A landscape with many valleys, sampled at points; each row gives a point and its height.
A ball rolls from a point to the lowest of its 2 nearest points, and stops where none of them is lower. Distance is the straight distance between rows; heights are no part of it.
kud: [ 78 156 137 162 155 163 132 125 101 126 126 120 161 114 124  61 196 156
  91 150  94 138 129]  height 672
fadu: [162 124  70 107  97 151 134 141 144  90 106 153 173 148 144  89 130 163
 112 155 103 134 133]  height 411
rov: [135 157 155  86 133 100 115 132 137 109 126 141 118  91 154 156 120 121
 117 141 172 104 111]  height 339
Keka: [143  94 166  85 112 132 117 134 140  86  99 125 107 139  78 119 110 116
 115 141 136 105 106]  height 439
gom: [124 155  86  95 155 114 135 132 156 114 132 170 137  83 168  83 179 129
 127 176 141 122 132]  height 84
gekiz: [ 74 161  91 218 146 140  83  76  68 213 166 132 166 104 146 106 168 157
 135  87 137 191 118]  height 213
Sibo: [161 136  36 107 130 139 122 142 168 116 140 137 135 154 153  80 163 161
 152 192 111 152 157]  height 699
pep: [108 173 164 136 148  99 114 132 127 106 118 119 138 124 156 157 126 143
  96 135 158  91 111]  height 355
gada: [ 75 160 157 148 161 111 113 113 135 122 116 138 171 116 140  88 178 124
  86 157 157 103 143]  height 611
kino: [133 101 181  80 136 112 118 122 110 160 152 144 131 106 101 194  68  85
 139 107 209 178 103]  height 703
Rin: [107 148 186 158 191 127 164 125 124 136 147 155 151 134  83 178 112 110
 105 101 105 124 145]  height 514
dimik: [158 170  90  93 127 129 124 140 156 115 154 172 115  80 165 126 129 122
 166 145 159 135 141]  height 161
vif: [119 119 169 110 185  99  93  92 101 110 130 174 173  76 127 132 113 147
  93  95 159 152 101]  height 440
koz: [141 152  95 120 149 142 160 125 130 132 168 148 138 105 159 115 106 155
 158 110 110 147 153]  height 244
Rizu: [ 92 164 136 210 127 142 108 111 101 150 128 140 142 134 119 107 137 108
 141  78 136 109 162]  height 131
gaz: [109 136 176 129 176  93  93 119 104 128 123 158 180 136 116 142 134 109
  80 132 148 118 125]  height 386
Mus: [ 80 147 146 195 173  80 121  91 108 194 153 102 138 116 134 176 117 111
 116  70 118 120 133]  height 645
betig: [127 179  88 131 127 117 131 132 144 116 139 195 145  76 163 135 137 109
 140 143 127 126 144]  height 200
nudak: [128  92 137  97 119 114 144 151 164  86  70 135 127 139 109 127 151  93
  71 172  96  98 115]  height 532
Nitel: [137 156  93 139 127 111  79 105 107 166 143 108 140 109 169 128 117 160
 141  81 135 112 139]  height 337
gita: [134 122 101 103 149 106 128  97 128 153 167 179 146  61 160 140 102 105
 154 114 138 169 141]  height 219
Mobi: [135 131 167  85 176  76 126 116 138 125 124 181 149  50 137 170 117 103
  91 130 186 136 103]  height 284
Peb: [125 109  82 166 134 149 149  99 122 147 153 145 121 146 135  67 143 133
 178 100  84 144 162]  height 216
dul: [114 128 123 194 157 110 110  94  92 175 150 147 130 113 133 127 119  85
 163  55 120 146 159]  height 259
duzop: [138 156 168  92 166  81 109 136 145 110  99 152 123  74 126 163 161 102
  94 141 151  91 107]  height 322
bami: [ 63 175 139 191 123 165  67  89  58 177 152 134 158 107 136  88 204 187
  98 132 142 170  88]  height 329
lem: [126 112  76 112  93 119 136 151 165  86  80 103 128 161 157 119 122 136
  87 191 123 113 107]  height 256
Tas: [164  84 156  93  69 148 146 174 143 109  89  94  64 141  65 163 122  79
 156 144 107 119 127]  height 545
tovu: [ 82 173  78 223 119 158 119  92  89 205 158 124 151 123 145 100 168 164
 140  89 106 158 122]  height 178
Rineg: [141 131 193  62 112 127 137 152 155 108 114 124 115 124  91 177 105 128
 108 154 195 102  83]  height 250
pip: [ 85 184 136 176 167 134  78 111  64 142 145 139 159 101 160  97 193 193
 100 134 139 164  96]  height 309
foz: [124 127 183 146 160 123 171 128 148 150 143 139 121 156  84 204  97  93
 139 104 109 109 145]  height 498
boral: [118 134 114 116 145 103  62 102 112 115 139 128 104 114 154 110 124 175
 139 107 163 121 100]  height 463
Litod: [ 88 132 133 166 156 106 128 104 103 177 153 122 157 141 143 132 147 118
 119 107  87 119 155]  height 646
milit: [111 195  87 170 140 136 118 126 122 143 150 151 162 102 157 118 164 145
 132 130 111 132 158]  height 271
fopi: [ 87 156 148 211 140 138 131 127 102 124 116  74 107 176 119 110 141 152
 108 101 115 101 119]  height 425
lome: [147 107 115 142 106 148 136 175 145  77  67  76 109 149 120 121 121 120
  99 152  96 106 133]  height 257
defov: [103 180  62 216  90 189 124 133 120 154 125 104 140 133 124  71 195 157
 136 140  74 145 153]  height 628
Lomu: [120 137  83 120 157 121 121  97 120 152 180 140 147 136 180 106  96 163
 160 106 171 155 138]  height 385
Zini: [ 91 132 161 212 157 133 150 105 121 168 141  83 117 189 110 128 142 130
 121  70 115  98 119]  height 410
dorab: [128 137  94  86 142 111 109 114 102 110 143 176 145 127 151 125 116 162
 136 131 113 155  91]  height 467
mib: [149 131 133  70 135 125 149 155 143  55  78 143 105 114 148 104 151 143
  80 176 173 127  57]  height 283
gatog: [ 99 154 104 191 132 145 100 108 109 144 140 142 138 128 130  60 160 114
 148 107 120 124 168]  height 76
pag: [ 82 160 162 154 171 137 111 136 100 105 109 114 143 121 133  62 218 166
  68 163 125 127  99]  height 677
Tar: [137  91 118 168 121 138 189 145 145 130 119  74 108 183 140 105 137 109
 145 143  79 113 176]  height 579
deze: [129 120 142 112 129 133 140 125 127 128 140 140 163 153 139  96 115 109
 128 144 145 114 163]  height 594
rodut: [144 146 131 125 150  99  70 122 103 134 129 143 146  73 144 133 111 122
 133  89 158 133 144]  height 380
Dig: [ 84 156 128 185 123 135  87 124 101 116 110  73 104 146 129  92 172 171
 102 110 120 105 105]  height 438
rulu: [174 146 119  82 119 125  93 145 117 102 111 141 149 118 140 130 119 149
 115 126 131 113 117]  height 340
Mamo: [163  69 118 104  97 147 133 150 147 101 102  85 114 169 125  81 113 121
 126 160 118 119 145]  height 290
Nofab: [132 114 135  80 157  94 121 111 131 141 156 182 153  40 149 153  96  86
 119 127 186 165 133]  height 258
lidi: [169 113  71  65  65 155 158 156 183 115 139 148 120 111 143 106 139 107
 170 198 158 147 150]  height 712
rafof: [129 118 142  73 166 109 112 106  98 115 145 184 152 100 138 127 101 141
 126 110 142 157  90]  height 454
sem: [176  90 128 110  87 140 176 142 129 160 158 134 117 161 145 137 108 107
 175 142 104 138 166]  height 523
tofi: [ 92 156  85 187 106 147 118 155 117  73  77 106 136 159 133 106 161 146
  78 171  88 141 113]  height 172
mis: [100 121 146 133 124 108 123  97 137 122 134 147 100 125 118 141  98 102
 144 106 150 100 127]  height 484
sala: [112 173  85 170 169 120 112 115 107 167 175 143 162  96 184 124 133 134
 135 116 143 157 162]  height 302
lisen: [179  72  53  95  48 176 134 179 162  87  77  74  84 141 132 115 110 132
 142 188 146 176 107]  height 357
sarez: [159 114  83  73 122 142 158 164 141  57  85 163 102 122 140  86 159 130
  96 195 143 150  69]  height 297
dopa: [144 100 175 101 165 107 106 121 121 160 143 132 122  72 108 165  80  89
 135  85 164 131 143]  height 384
Vev: [ 86 107 174 155 177 108 116  77 135 155 135 120 134 119  87 132 112 125
 113  58 135 108 137]  height 460
Sifo: [135  97 177  76  62 130 144 141 160 127  98 123 108 145  46 186 104  94
 137 140 151 110 104]  height 561
zuk: [ 62 161 174 211 159 135 112  94  75 185 137  98 149 134  93 125 159 141
  95  70 116 130 112]  height 374
Bofe: [143 120 106 102 105 147 155 138 152  92 131 160 147 136 141  91 124 107
 137 173 138 129 152]  height 584
meve: [149 146 150 101 145 117 101 146 118  76  95 133 134 120 130 112 150 157
  83 136 144  99  89]  height 318
fel: [122 125 150 116 134 136 142 131 112  81 104 138 161 167 110 123 106 159
  82 129 107 115  99]  height 443
merol: [135 120  92 165 150 131 106  90 107 156 156 169 122  95 139 102 124 112
 182  73 110 156 165]  height 220
fuvu: [105 148 171 133 162 116 119 123 112 100 106 129 167 143 112 133 146 169
  58 132 110 108  91]  height 457
kativ: [154  83  73  67  97 143 143 167 139  72  96 149 100 145 120  92 144 113
 134 188 119 164  98]  height 314
zogom: [136  84 129  97  76 138 134 129 126 108 130 136 112 178 110 114  91 116
 148 141 132 124 117]  height 468
tuse: [ 98 157  73 188 173 103  49  81  78 179 162 145 172  91 157 115 149 152
 125  93 150 203 128]  height 241
Bevet: [171  68 124 118  24 162 200 169 160 149 125  72  83 142 131 140 111 121
 190 156 123 142 155]  height 547
nazo: [172  84  97 109  35 171 207 164 165  98 119 130 113 130 129 133 111 132
 166 175 106 151 150]  height 566
Kuzeg: [134 118  82 181 125 153 170 175 133 112 119  70  96 166 161 103 145 131
 137 156  75 140 160]  height 590
vovat: [116 100 182 108 103 136 173 120 186 121 121 135 117 124  72 155  90  94
 135 117 151  96 148]  height 562
Rop: [146 126 100  89  63 126 136 167 144  80  87 133 124 169 141 149 109 122
 101 185 144 120  96]  height 228
Tura: [131 113 198  65 105 125 132 144 125 162 144 142 128 124  71 201  98  74
 145 141 196 145 101]  height 711
Moz: [130 108 169  87 100 123 139 143 152 146 136  81  75 155  95 186  86 123
 136 131 160 105 101]  height 419
Ges: [ 69 134 134 192 134 137 149  88  89 190 140 114 160 156 129 100 164 136
 120  94  74 129 136]  height 654
Par: [123  90 145 127 142 122 119  87 107 160 158 135 141 143 129 126  69 120
 148  71 163 137 128]  height 325
mil: [126 147 150 136 140 126 116 151 135  62  61 103 122 119 116 116 164 151
  59 143 122  96  88]  height 301
mit: [126 113 167 172 125 136 174 133 167 132 122 108  96 182  59 180 102  98
 134 100  99  94 152]  height 513
muz: [112 153 127 136 170 116  99 141 107  69  83 140 128 119 143  66 216 154
  73 176 132 118  80]  height 682
pefo: [149 139  90 155 142 148 139 148 114 128 143  99  93 147 156 100 152 141
 159 130  73 136 146]  height 600
fadim: [ 95 104 149 159 146 122 143 140 159 100  86  73 120 162 100 123 142 121
  73 155  89 100 130]  height 508
fude: [150  55  99 101  62 179 176 179 170  80  75  52  90 137 116 124  93 125
 130 170 138 159 117]  height 338
sol: [101 116 154 139 137 141 166 143 156  76 104  92  77 152  94 130 103 141
 111 122 125 110 100]  height 414
kobol: [129 154 116 124 100 117 110 159 127  75 105 135 113 175 157 131 119 135
 110 168 158 117  95]  height 201
liga: [130 176 112 131 170 145 131 138 101 114 150 129 125 114 163  98 135 165
 134 126 120 136 131]  height 204
Betis: [122  88 156 122 103 128 167 121 191 110  96 107 126 137  89 134 113 108
 121 127 107  86 156]  height 552
feno: [113 100  93 101 145 128 123  98 133 129 153 128 118 153 146  70 130 161
 152 128 114 140 128]  height 274
moru: [132 129  25 167  98 143 150 117 171 121 131 109 132 169 160  92 143 177
 154 165  99 140 161]  height 311
didu: [187 110  58 120  94 161 133 160 154  90 113 103 100 146 142  91 133 153
 157 156  92 149 146]  height 199
nutaf: [ 97 161 187 160 170  98  95 113  96 126 123 116 154 156 118 177 132 164
  74 111 137 112  96]  height 470
Vevub: [137  99 190 126 167 120 147 118 128 165 158 150 128 144  79 196  82  72
 138 102 147 137 146]  height 482
Tiden: [161 112 149  88  64 142 164 143 157 128 121 134 133 117 113 156  86 104
 156 127 144  96 150]  height 583
Roveb: [ 94 120 158 149 152 118 138 117 137 145 118  81 141 158 121 112 158 135
  91 139  91  91 155]  height 494
sitol: [164  64 131  72  70 170 164 161 149 102  99  76 106 153 103 109  96 124
 139 162 129 137 119]  height 316
kob: [109  90 158 160 144 103 147  86 148 169 135 111 130 129 102 133 116 116
 140  67 102  92 152]  height 445
zigel: [170 126 117  99 129 161 144 151 114 103 141 132  99 132 131  89 116 125
 160 131 125 138 149]  height 242
noba: [146 129 151 148 180  99 111 113 108 171 148 111 131  80 141 176  81  91
 131  64 155 152 156]  height 358
Dil: [133 134 165 101 105 148 151 131 161 101 126 144 141  98 110 123  96  98
 140 119 163  94 152]  height 572
binan: [ 91 116  71 146 132 124 123  97 129 140 146 142 126 135 144  71 162 141
 145 136  88 138 140]  height 247
nes: [161 119 100  69  70 126 160 169 151 115 119 110  89 116 146 157 123 127
 140 181 119 131 107]  height 515
bok: [143  71 161 112  77 132 163 108 123 162 147 142  97 159  85 170  81  84
 183  99 129 128 117]  height 734
liv: [124  85 168  67 111 132 124 118 128 120 131 147 128 151  95 124  89 111
 140 124 154 118 105]  height 453
goda: [143  96  95 143  89 130 162 120 137 140 149 132  95 156 140 117 122 120
 182 121  82 126 146]  height 509
favak: [156 154  59 110 149 125  89 157 133  99 118 138 125 140 157  85 185 156
 125 178 117 136 130]  height 693
ravap: [157 154  73 139 132 133  74 135 117 129 144 141 123 135 150  88 151 138
 167 126 116 132 162]  height 243
lub: [151 107 137 161 113 132 160 115 104 147 146 143 111 174 130 151  85 105
 174  67 104 111 137]  height 321
sesev: [135  88 162 138 105 145 188 153 150 121 127 103  85 190  88 171 100  94
 141 139 108 114 131]  height 525
moma: [ 76 156 148 145 131  99 121 125 161 104 101  85 122 144 138 142 126 145
  80 144 137  72 109]  height 370
gimi: [ 84 169 173 201 193  87  70 105  72 133 139 139 179 100 158 177 143 131
  75 120 171 173 106]  height 390
vuvad: [139 107 212  91 167 122 140 135 154 144 137 155 139 133  74 182 102  80
 107 133 163 129 145]  height 465
kebu: [103 134 163 135 148 131 113 121 134  99 120 150 163 155 122  85 134 106
  89 157 158  95 148]  height 604
vufe: [149 117 105 107 115 145 127 149 119  66  94 125 146 166 123  96 125 149
  92 147 107 131 107]  height 429
kodin: [ 90 175  62 161 112 152  98 114 125 150 119 145 174  88 129  66 215 163
 111 160  76 146 137]  height 647
kefil: [ 96 139 153 164 151  87 120  91 119 158 138 129 130 130 127 194  84 106
 126  83 116 115 131]  height 653
mibe: [136 101 107 110  71 150 192 139 167 103 127 139 122 151 145 111 103 120
 158 177 134 135 148]  height 575
Pora: [175 148 103  76  95 105 125 173 138 111 115 134 113 116 152 160 141 119
 128 173  95 114 110]  height 504
Tasi: [122 114 179 111 156 138 139 125 146  94 125 111  93 135  84 124 102 128
 126  98 143 103 116]  height 426
fize: [137 137 138 122 136 119  95 106 116 142 138 100 136 121 141 136  83 161
 133  66 138 111 124]  height 360
vunus: [119 176  53 170 118 159 108 137 141 123 122 126 143 121 133  77 196 150
 138 158  76 142 158]  height 637
Goniz: [158  98 165  53 111 137 138 132 119 165 162 120  89  83 121 155 104 101
 181 117 169 146 118]  height 270
vek: [148  72 162  76  49 149 163 163 168 118  81  78  91 145  56 179 104 108
 132 162 125 119  95]  height 553
Lus: [132 121 119 108 112 130 113 123  96 100 138 169 123 158 124 127  97 130
 150 128 124 135 104]  height 481
deri: [170 121 184  46 149 133 155 162 136 126 124 142 137 124 106 163 125 103
 104 162 138 118 120]  height 464
res: [161  96 122  66  58 138 184 149 145 141 147 111  96 125 131 166 111 129
 171 157 103 139 117]  height 524
Bib: [142 131 136 171 123 149 131 151 121 100  95  69 112 166 113 110 128 129
 114 115  87 100 148]  height 223
Vuper: [108 138 121 150 141 118  67 110  99 116 121 104  99 129 137  88 145 158
 132 100 120 111 111]  height 451
mivov: [145 133  87  67 118 109  98 126 126 105 139 184 142 133 152 118 126 152
 132 162 167 146  80]  height 479
Gir: [109 113 170 182 157 114 132 100 130 164 134  96 110 189  96 170 105 120
 129  62 131  95 131]  height 427
dabus: [171 127 128  64 116 117 123 154 112 139 145 132 116 134 146 160 125 111
 138 152 113 131 121]  height 491
dop: [111  60 134 137 129 126 143 153 173  72  57  86 107 160  99 116 143  92
  64 177  93 119 117]  height 520
Kul: [144 152 155  96 133 110  94 117 112 108 118 129 156 115 137 145  92 175
 108  94 152 108  98]  height 363
ses: [169 113 154  91 136 106  76 126 110 154 137 146 158  80 128 155  84  92
 128  97 183 148 146]  height 404
Bibu: [113 137 198 119 185  96 102 110 126  84 116 143 124 114 101 153 133 148
  96 118 170 104  85]  height 686
pem: [182 127  51  85 114 143 101 126 164 134 161 146 104 127 135  96 136 159
 190 145 146 148 148]  height 198
kol: [133 141 191  88 165  94 113 135 116  88 124 183 127 110 119 175 124 125
 100 141 197 124  66]  height 690
tur: [ 97 116 163 138 176  84 113 100 117 161 153 146 169 130 138 158 100  95
 101 126 151 135 151]  height 364
turef: [ 86 153 117 137 131 109 133 114 139 114 112 106 120 118 148 111 132 161
 105 119 113  97 117]  height 388
saz: [126  99 133 126 100 126 161 111 154 135 142 125  92 129 133 127  98 100
 171 111 128 101 140]  height 497
moruv: [ 66 174 128 169 152 113  82 103 119 154 131 157 179  84 155  96 179 136
  89 142 150 136 143]  height 619
kis: [148 124 177  36  70 140 144 163 144 117 110 127 105 100  84 158 126  92
 135 154 186 110  88]  height 230
Nas: [106 130 122 146 169 120  99  93 103 161 162 126 167 133 170 105 102 156
 122  85 162 153 136]  height 367
fita: [122 143  55 158 103 137 111 154 129  68  91 135 120 176 144  96 147 137
 112 177 113 141 108]  height 137
lalo: [ 54 169 114 183 154 112  87  84  95 195 153 137 171  63 149 118 185 131
 103 119 125 154 135]  height 627
sabov: [170 117  42 170  78 154 160 126 167 137 136 123 126 180 156 101 118 164
 188 141 110 145 179]  height 334
vepa: [ 76 125 198 187 210 114 116  85 102 157 139 143 171 110  87 153 111 130
  93  71 149 156 126]  height 415
dar: [168 113 143 133 157 112 127 122 109 187 170 101 109 113 157 165  87  89
 171  72 163 135 161]  height 331
Bil: [168  83 106  65  94 129 105 148 141 116 110 124 128 148 131 103 134 122
 126 163 120 116 130]  height 315
Daf: [195 107  56  98  96 151 126 148 157 139 150 110  84 141 145 107 150 150
 198 157 108 151 161]  height 163
vavug: [ 64 154 139 179 165  99 118  92 107 190 146 114 165  88 155 153 154 122
  98 108 110 132 147]  height 636
vad: [150  66 140 137  75 152 172 166 157  98  89  81  73 170  85 155  97  92
 135 155 106 126 131]  height 535
peri: [131 133  74 210 134 156 141  95 110 180 160 142 142 144 146  76 155 134
 190  59 105 144 159]  height 177
Solu: [182 120 159  26  98 137 155 175 123 145 132 124 135 116 115 179 123 114
 130 164 126 130 110]  height 476
vuka: [129 130 177  77 137 109 126 130 107 121 149 169 131 115 123 182  82 118
 125 131 193 151  83]  height 695
lidid: [144 130 163  49 124 120 152 155 160  87 110 127 110 114 134 143 124 136
  96 166 177 108  75]  height 267
kudez: [130 109 111 164 148 113 110  85 105 187 149 111 160 135 158 119  88 139
 144  49 160 137 149]  height 349
kon: [164 148  88  82 117 128 139 156 166 101 124 160 104  90 160 105 158 117
 141 177 136 122 135]  height 124
Mun: [122 121  50 139  92 135 146 144 169 101 104  88 110 154 162 102 130 157
 116 169  97 128 134]  height 285
Pomat: [126 124 204 118 176 105  93 128 130  92 109 131  85 153  64 168 122 147
  98 118 146 103  77]  height 683
Nada: [137 104 107 124 125 119 130  97 117 161 164 173 123  90 145 137  95  83
 185  82 130 161 161]  height 173
mibi: [133 126 197 100 162 114 115 129 137 117 131 135  96 130  77 196  91 121
 118 101 161 114  95]  height 678
doku: [173  92  91  31  78 127 114 132 144 137 126 168 139 115 129 114 135 116
 153 158 132 135 130]  height 304
munum: [162 101 166  98 136 126 133 136 125 177 163 100  78 121 122 158  94  95
 176  94 155 118 139]  height 303
Mugas: [117 123 127 118 125 131 136 127 143  92 122  85  94 135 139 111 112 151
 129 121 121  98 111]  height 400
rutod: [139  87 138 106  83 118 171 143 179  94  88 133 136 129 102 143 125  91
 110 174  99  95 147]  height 542
gor: [158 142  71 161 122 134 106 106 118 175 145 116 138 122 158 111 128 152
 176  68 104 122 168]  height 310
zaker: [112 161  73 152 174 102  64  95  84 157 168 160 147 114 167 127 144 182
 134 110 132 181 111]  height 262
Fer: [ 76 144 188 174 184 114 117 101 114 126 130 150 178 126 106 142 128 128
  89 109 154 127 136]  height 401
Vuvip: [150  97 166  92 123 123 168 136 141 148 140 128 132 142 104 169 119  90
 138 137  94 113 155]  height 430
nagom: [163 120 125  39  88 134 125 140 122 141 148 147 105  84 124 147 111 125
 176 134 149 150  96]  height 237
temi: [164  79 150  74  41 156 192 161 132 180 154  81 100 138 120 159 116 117
 196 144 129 141 140]  height 536
lor: [101 105 106 160 119 123 144 116 137 141 114  87 141 136 128 100 159 137
 112 129  49 108 161]  height 478
Nopa: [ 55 162 129 196 120 163 127 101  82 166 141 131 157 132 123  73 178 140
 107 131  97 143 129]  height 664
gamud: [ 94  90 137 111 156 117 129  84 112 133 149 141 135 145 133  88 105 139
 141 104 137 129 118]  height 298
Kotud: [123 150 133 176 117 139 117 129 118 131 116 111 128 147 121 112 122 118
 138  88 112  92 162]  height 179
mur: [154  57 129 121  40 146 211 153 184 113 110 100 108 141 120 144 100 111
 149 169 108 122 158]  height 557
tok: [115 160  91 189 125 160 137 141 101 131 115  87 108 141 135  93 166 151
 133 118  63 124 137]  height 609
Gego: [117 176 111 159 148 111  55 110  96 135 123 130 158  81 159 125 139 159
 113  89 142 120 133]  height 359
Logap: [143 163 102 144 111 113  64 138 108 117 117 140 129 137 145 120 138 123
 136 126 125 108 141]  height 206
pul: [139  88 130  85  68 126 142 123 107 168 159 150 104 145 115 164  98  86
 200 127 149 155 113]  height 727
tomo: [115 172  94 162 108 115  80 147 109  84 106 130 115 168 152 112 151 145
 117 155 126 112 115]  height 171
nop: [ 99 177 140 180 184 125 114 123  80 139 161 147 155 106 154 138 127 121
 127 103 144 158 144]  height 327
mufi: [132 126 133 128 129 137 138 180 157  52  59  86  96 131 112 138 130 126
  73 166 135 105  97]  height 282
reluk: [131 140 186  82 169  98 143 129 153 125 124 158 140  65 107 191 119  90
  99 128 155 102 125]  height 305
Tafiz: [160 134  83  94 101 142 163 134 156 134 154 155 120 101 161 128 114 141
 174 144 117 144 148]  height 203
kaset: [127 123 151 194 141 129 137 110  99 158 138 144 110 142 111 140 104  78
 169  46 125 117 146]  height 289
dakog: [175 120  47  89  91 165 152 155 186 106 135 152 133 137 130  83 135 151
 171 188 132 156 151]  height 706
kapo: [102 119 185 140 210 100 114  92 110 132 133 153 168  80 105 169  99 119
  96  84 160 162 112]  height 428
Tazod: [177 129  71 107  96 146 119 129 136 136 137 147 168 157 141 104 110 161
 152 131 105 137 158]  height 389
daz: [113  85 127 156 121 113 169  94 143 154 120  95 115 136 125 122 133 136
 144  92  58  99 146]  height 461
nilu: [123 179 140 138 166 100  88 127 108 117 115 163 157  70 155 137 163 116
 101 133 143 113 129]  height 361
Kos: [140 154 145 126 160 148 156 155 117 107 144 136 113 119 142 119 128 117
 134 130 104 124 157]  height 240
mutok: [146 114 192  93 161 123 149 155 152 130 121 124 125 145  86 168 121 104
  98 148 112 101 146]  height 448
raru: [186 135  87 118 123 135 108 133 111 151 158 127 109 136 152 119 125 140
 187 103  96 136 158]  height 276
lugeb: [188  91  73  26  52 137 133 151 170 119 105 140 114 103 123 116 155 128
 146 189 129 144 103]  height 279
tipo: [130 181 168 129 159 106 105 143 126  99  88 157 154  94 122 138 175  93
  74 140 136  75 134]  height 341
puba: [140 150 106 109 162 113  94 153 126  86 102 143 121 117 158  78 198 131
  90 173 132 111 118]  height 687
Dera: [ 85 195  83 181 164 132  71  99  78 164 158 153 144  90 154 103 186 192
 139 119 122 187  99]  height 287
Sok: [115 139 105 186 185 107 104 103  88 184 171 125 165  98 179 132 105 109
 128  89 165 185 168]  height 326
Kufo: [200  97  45  62  69 145 130 162 179  94  79 137 135 112 139  96 155 144
 126 181 108 145 128]  height 260
femod: [141 112 154  63  56 125 124 145 105 166 148 154 130 116 101 192  89  77
 167 134 169 154 114]  height 719
Duzof: [100 153 144 210 155 143 125 104  71 175 143  90 135 168 128 120 137 150
 121  48 120 119 117]  height 394
Desab: [ 97 117 148 172 201  93 105  90  98 175 165 126 165 118 145 140  99 100
  97  88 167 170 146]  height 344
lezis: [ 67 132 170 153 157  99 120  90 150 117 128 137 119 114 104 140 115 131
 113 101 142  90 112]  height 473
Losi: [114 165 165 155 189  85  67 123  86 121 124 170 177  92 163 154 170 121
  77 134 168 148 109]  height 376
tufel: [103 158 152 168 126 114 139 137 139 115 125  86 108 171 130 157 102 131
 109 124 126  83 120]  height 387
Dud: [166 133  84  78 141 157 118 136 124 117 163 146 114 124 138  78 114 155
 169 129 157 158 136]  height 207
zotur: [168  62 127 147  71 156 194 149 154 124 113  96 113 183 131 112 106 114
 154 151  95 133 173]  height 567
kog: [ 87 161  88 217 114 166 136  98 114 171 147 124 130 127 136  74 170 138
 159  73 105 126 149]  height 133
Buvaf: [209  79  47 103  74 170 142 177 174  81  79 112 122 121 131 100 138 146
 135 180  95 171 156]  height 231
bol: [ 71 159 196 180 197 139 170 120 135 131 137 120 134 147  81 159 141 134
  88 117 109 112 130]  height 526
Sep: [129 126 183 107 179  97 105 118 118 134 128 131 127 125  96 190 113 122
 105 102 114 115 114]  height 671
kone: [119 185  65 152 112 132 142 128 141 111 134 173 142 102 152 119 154 144
 147 140  75 136 151]  height 238
lif: [120 115 180 134 184  90 128 107 128 169 156 116 116 132 111 217  85 124
 114  82 139 126 115]  height 663
Zodi: [186 103  69 124  59 139 144 122 153 153 154 140 146 163 154 126 103 149
 185 130 112 132 177]  height 362
dum: [101 178  94 195 109 182 115 128  93 138 111  88 132 118 124  71 187 182
 109 122  78 136 125]  height 618
zefam: [158 129 137  22  70 145 149 162 135 120 122 146 106  77 116 134 141 110
 148 159 167 137  76]  height 209
kolo: [ 63 178 166 200 141 144  88  90  61 188 142 110 144  90 122 116 187 161
  91 102 120 149  93]  height 351
ruven: [126 130 158 117 106 112 136 157 154 115 113  82  81 170 118 181 102 116
 116 153 134  85 112]  height 403
Suvu: [ 74 174 143 195 131 150 158 128 111 122 112 104 133 126 106 122 160 150
  91 117  67 117 111]  height 544
vus: [ 69 158 164 184 167 137 170 129 138  97 102 104 119 145  78 145 149 146
  78 138  84 112 102]  height 534
ziluz: [151 103 161  94 145 126 136 122 115 147 152 147 137 107 123 158  97  91
 142 112 119 135 143]  height 409

Call two points neighbours if one is among the 2 nearest of the other. Go from one point of each pair to the other, from neighbour to neighbour, staying as low as possible. Name the highest point that can't be avoided.
gatog, gom -> Lomu
kog, Nada -> gimi
liga, Mamo -> Bil
gom, Daf -> koz
fita, gatog -> Kul
liga, Daf -> zigel
